Each row is a point on a landscape with many peaks, with its height.
From any point a climber steps to the highest of the 2 points nearest to it. It stops when none of these is higher. Distance is the straight distance between rows; heights are no part of it.
K_183:  78  74  95  96  64  90 105  79 115 116  68 107  66 100  66  75  94  66 100 114  55 127  91 101  h=1.99
K_803: 133 128 146 120 101 108 115 165 135  54 134 112 101  83 114  78 129  79  61  65 113 160  69  99  h=4.36
K_658:  62  75 106  68 118  80  76  60 131 120 104 100  67 134  68  86  57  42 119 102  75  59  87 105  h=5.81
K_51: 105 109  56 114 114  99 117  99 109 113  93  38  97 149 106 114  98 141  88  83 124 111  75  75  h=5.14
K_450:  65  97  43 121 115  94 114 135 119 119 106  77  65 112 101  84 117  99 105  26 113 136  91 102  h=4.58
K_858: 106  75 129  87  44  83  93  96  78  84  84 130 107  84 104  88  71  68 112 167  84  76 121 129  h=1.96
K_129:  91  63  80  89  45  86 131  81 110 123  78  92  67 135  78  68  78  91  98 150  80 133  79 100  h=2.22
K_269: 104  56 125  73  59  76 101  99 105  81 115 126  83 110  91  93  51  43 112 149  98  72  98 129  h=1.69
K_352: 100  80  61 119  57  90 140 131  85 113  67  82 105 111 115  99 101 134  92  96 100 136  97  88  h=3.76
K_637: 112 123  73  96 140 119  97 174 118 101 138  96  98  99 104 104 146 143  78  49 137  78  99  79  h=0.59
K_969:  72  49 119  57  90  63  92  78 121 105 101 101  99 140  79 115  30  50 117 110  65  36  87 104  h=6.64
K_901: 111 116 109  80  94 102 107  99  85  77 128 134  92 102 124 100 103  96  95 143 135 104 117 120  h=2.56
K_806: 120 119 124 107  71 101 107  94  68  76  77 114 115  90 115  83  64  91  96 165 102  99  96 114  h=2.30
K_230: 108 114 121  93 133 128  72 114  95  81 147 145 110  78 101 109 124  88 110  22  93 104 118 131  h=4.81
K_705:  97  92 133 133  68 118 112  96  70 137  45  84 133  84  95  91 127 166  97 114  75 105  97  65  h=4.35
K_848: 108 124 108 107 158  86  82  73 120  98 115  94 106  78  77 111  82  62 108  17  78  90  94 110  h=5.03
K_954:  84 129  80 101  58 132 106  98  84  71 136 147  89 101 147  96 103  90  86 136 135 129 110 114  h=2.24
K_876:  72  87  84 113  70 151  67  91  73 115  82 152 105  99 124  88  68  73 104 159  90  70 136 115  h=2.59
K_740:  59  68 114  84  67 114  81  68  99 127  71 130  95 114  92  89  76  91 111 142  68  77 107  96  h=1.29
K_735:  98  67 131 100  62  96 107  97  88 145  64  84 105  64  91  92 146 135  99 122  66 123 102  88  h=4.74
K_997:  87  43 126  57  73  85  96  69  72 144  95  99  95 118  85  99 134 146  99 164  94  97 102  94  h=2.88
K_388: 111  82  93  94  97  54 136  86 120  58  81  98  97 136  93 109  31  56  95 117  88 117  73 110  h=4.66
K_289: 146 122 155 122 129  68  78  84 107 101 102  65  97  65  64  94 134 105  99  94  95  83  88  96  h=2.55
K_444: 126 126  88  69 130 103 121  90 106  71 151  92 109 109 107 129 116  91  89 102 139 103  97 104  h=1.10
K_263:  81 111 124 134 106 148  44 102  80 108  75 146 102  50 104  87 107  74 116  93  67  89 144 121  h=3.34
K_270:  78  50  76  75  64  92 115  86  94 134  90 111  89 165  90  92  64 116 103 153  85 104  82  89  h=2.44
K_280: 126  90 127  99 117  96  78 108 116  94 118 101  86  60  86  98 140 106 108  70  96 105 114 109  h=5.90
K_110:  92 100  42 114 131 105 112 153 117 109 119  45  63 127 110 101 140 111  97  56 149 134  91  99  h=5.09
K_445:  74  49 104  85  81  96  73  95 120  98 125 131  81 132 111  96  52  55 123 149  83  37 108 114  h=1.43
K_737:  70  71  97  66 109 101  63  88 113  92 152 140  90 117 110 105  77  70 129 137 121  34 130 131  h=1.18
K_909: 108 126 144  90 113  98  81 110  64  71 117 116 134  64 127 120  94  96 117  88 107  64 123 115  h=4.42
K_980:  82 110  98 110 131  94  95  75 115 113  84  89 100 100  74 108  82  93 112  24  69  98  85  78  h=4.47
K_167:  85 103  98 119  76 114  82  87  98 135  66 110  84  75  84  77 122  82 116 112  67 125 111 102  h=1.75
K_776: 108  86  92 105 132  85  94 127 131 106 110  78  75 100  61  93 144 111 102  16  93 133  88 100  h=0.18
K_87:  75  98  45  84  90 121 122 103  66  80 100 124 118 144 130 135  52 138  99 108 118  89 114 102  h=3.20
K_366: 121 130  92  99 121  69  97  75 113  70 111  85  78 114  88 102  79  60  98 111 120 109  82 113  h=3.50
K_744:  98  82  57  87  94 110 120 107  75 112  89  92 114 138 108 122  81 158 115 111 108 102 103  89  h=3.44
K_559:  89 136  85 111  68 149 119 125  96  88 127 140  99  71 144  83 140  92  81 109 113 149 110 108  h=1.94
K_889:  84 103  63 114  67 124 102  90  69  99  72 137 109 118 118 111  55 114 104 114  90  98 103  98  h=2.94
K_742: 144 129 135  74 125  75 129  85 110  47 141  75 129 104 113 120  90  62  70 111 131 114  86 107  h=1.47
K_643:  97 118  82 102 120 101  87  84  99 106 114  95  86 102  94 108 121 125 111  92 117  87 112 103  h=5.07
K_214:  83  84  79  44 131 105  78  88  95 100 150 130  94 104 106 129 108  97 125 145 143  54 140 126  h=0.95
K_511:  92 108  87 140  97 130  81 118 100 143  93  93  82  73 108  71 157 137 108  77 108  99 109  95  h=4.67
K_343: 107 104 111  78 139  88  85  76  97  91 108  96 118  84  87 117  71  81 117  54  79  55 114 114  h=5.82
K_111: 136 157 126 142  86 122 118 135 113  76 129 117  83  75 134  75 136  83  65  94 116 147  82  92  h=5.08
K_690: 109 111  54 114 139 100 116 138 125 120 109  13  74 147  96 110 132 125  82  89 143 108  71  70  h=5.78
K_462:  57  87 133  95  82 124  75  58  86 141  49 108 111  82  78  89 113  97 120 125  45  96 115  93  h=1.50
K_869:  95  78 109  96 125 100  68 108  96 108 117 122  95  78  73 103 136  94 125  28  78 109 117 123  h=5.30
K_505: 121 118  77  91 123 105 119 146 113  81 153  91 102 111 118 124 134 125  75  76 152 108 104  94  h=0.83
K_502:  44  60  74  64  86 122  54 103  84 100  99 152 110 101 107 116  91  96 123 103  93  77 155 115  h=3.18
K_85: 102  43 101  55  71  82 113  83  73 109 103 107 106 138  94 106  86 140 117 159  97  84 104  93  h=2.65
K_805: 133 135 125 137 102 102  81  73  95 125  73  59 105  89  94  91 102 140  96 122  96  78  79  70  h=3.51
K_479:  86  85  90 139  67 115 122 113  76 141  50  68 113  96 123  84 108 145  93  86  79 121  81  74  h=4.04
K_551: 112 131  93 143  84 123 122 168 104  84 100 100  93  86 127  80 122 112  65  75 118 128  82  85  h=5.91
K_550:  81 108 121 127 104 115  68  94  89 103  66 125 109  64  92  97  84  92 119  62  63  93 111  97  h=3.73
K_820: 106 113  69 129  57 128 109 106  89 146  61 108  90  65 122  73 130  87 100 129  82 129 120 108  h=1.51
K_751: 131 107 127  70 130  79 112  94  83  78 133  98 128  82 104 115  82  94 119  95 104  65 107 108  h=5.04
K_416:  82  69 138  88  87 105  72  70  83 140  90 100 105  93  97  86 152 143 116 156 104  94 127 102  h=3.16
K_423: 117  66 130  83  81  75  96  96  97 121  95  91  84  67  69  96 147 101 116 100  78 127 112 114  h=5.22
K_18: 114  94 101  83 112  62 108  62 126 100  85  75  83 126  75  93  52  77  98 127  86 102  79  99  h=4.11
K_949: 128 126 141 122 115  89  79  75 107 125 101  41  85  98  74  90 151 137  88 118  99  98  72  74  h=3.04
K_633:  74 106 105  97  99  95  80  67 100 111  78  98  96  94  78 108  79 113 125  76  64 101  96  93  h=4.09
K_274: 107 105  74 142  81 121 107 157  93 116  98  94  97  74 115  88 137 145  90  82 126 108 101  90  h=5.23
K_328: 108 146 121 124 105  97  78  65  88  85  69  99 114 100 104 100  43  83 106 128  84  64  86 100  h=2.40
K_905: 127 126 112 126 110 110 105 137 100  89  91 103 135  67 115 124 100 144  89  88 113  72  96  81  h=3.35
K_585: 164 118 117 104 134  83 153 110 105  49 112  50 172  84  96 115  92  89  68  75 113  78  69  85  h=2.51
K_91: 110 129  95 131  69  92 112  91  75  77  73 119 107  85 108  96  67 102  90 107  83 116  89  98  h=2.64
K_208:  87 107  93  92 134  96  47  74 112 119 127 109  75  86  82  97 121  79 117  89  98  83 120 129  h=4.40
K_76:  82  81  74 100 109  81 123 125 115  87  98 103  92 110  94 108  93  96 101  34  98 145 100 107  h=4.19
K_104:  73  90 136 104 114 124  57  81  98 155  89  89 105  89  90  93 174 171 103 118 106  88 114  83  h=3.57
K_765: 132 119 147 110 126  96  89 111  83  84 103 108 154  48 108 119  93 135 112  86 101  37 116  89  h=3.86
K_914:  95 106  63  74  94 106 106  93  83  71 128 123  97 125 129 125  66 100  99 135 133  88 107  97  h=2.90
K_315: 103 110  80 107  58 122 126 125  90 116  93 136  88  57 129  92 144  71  98 108  95 149 116 125  h=1.70
K_520:  48  72  89  92  91 144  57  85  80 114  68 143 121 107 113 101  81 123 122 139  90  67 153 107  h=2.91
K_761: 153 125 137  98 138  72 122 129 132  61 134  70 131  81  95 115 121  83  76  59 111  84  79  93  h=3.17
K_134:  76 116  98  87 136 101  58  46 106 135 105 100  62 118  68  87  82  67 121 104  84  75  94 104  h=5.02
K_35:  59  55  43  71  95  84 132 129 105  97 111  88  93 118 104 119 104 123 115  48 121 135 106 101  h=3.91
K_854:  67  50  57  56  83  89 134 117  88  94  92 111 105 126 100 137  76 130 116  86 102 108 110 102  h=3.68
K_716: 159 127 158  79 140  78 156 102 122  37 141  61 168  92 119 111  93  55  65  93 131  98  80  79  h=1.93
K_469: 115 141  85 135  83 101 141 120 104  61  97 105  96 115 137  98  80  90  51 102 116 158  81  95  h=3.14
K_552: 132 148 104 118 106  70  87  50 105  79  89  84  96 109  98  77  52  60  86 139 101  91  64  96  h=2.89
K_159: 155 133 133 115 125  67  99  84 124  75  96  48  95  97  73 108 115  82  81 103 102 100  70  87  h=2.10
K_277:  47  88  75  92  83 121  70  61  99 146  78 107  75 126  86  80 102 108 108 132  94  99 107  92  h=1.06
K_833:  50  77  60  64 109 118  96 104  85  90 110 136  96 105 109 129 102 101 118  70 110  98 140 110  h=3.42
K_427:  44  80  64  93  87 115 104  78  97 168  79  75  61 142  98  66 125 116  90 114 103 129  89  90  h=0.85
K_691:  97 118 119 141 112 124  62  72  99 138  84  83 105  78  90  81 137 143 111 110 104  81 116  84  h=4.07
K_563: 129 151 102 138 115  87 133 122 126  64 111  69  91 113 110 116 111  83  58 106 128 140  64  91  h=2.68
K_499: 137 134 100 148 111  66 113  92 130  79  74  48  80 111  82 103 110  83  69  91 105 140  67  85  h=2.26
K_70: 107  72 103  53 114  61 134  87 109  69 102  93 126 128  88 117  31  72 103 100  93  80  90 103  h=5.21
K_561:  95 102  59 117  64 100 156 127  89  73  80  99 108 114 129  96  67 107  75  93 117 154  86  94  h=3.47
K_899: 108  49 103  41 102  70 122  78 103  97 114  69 130 150  83 115  24  63 116 123  86  33  84  94  h=5.88
K_93: 158 109 141 111 128  77 127 150 130  55 133 105 112  82  91 101 131  73  67  44 107 132  69  96  h=3.77
K_157: 121  87 120 108  91  89 122 141  94  68  90 117 138  64 113 111 100 121  96  72  96 106 102  95  h=2.98
K_678: 112 120  85 108 141 112  94 149 128 104 143  99  72  95  91  96 144 109  94  22 118 111  93 104  h=0.36
K_337:  62 107  96 122  91 157  58  79  85 112  52 146  95  74 104  74  84  69 123 136  68  83 144 124  h=2.95

For each start below, name the point where the climber stops.
K_328 | K_969
K_737 | K_690
K_559 | K_690
K_876 | K_343
K_499 | K_280
K_214 | K_690
K_444 | K_551
K_520 | K_690
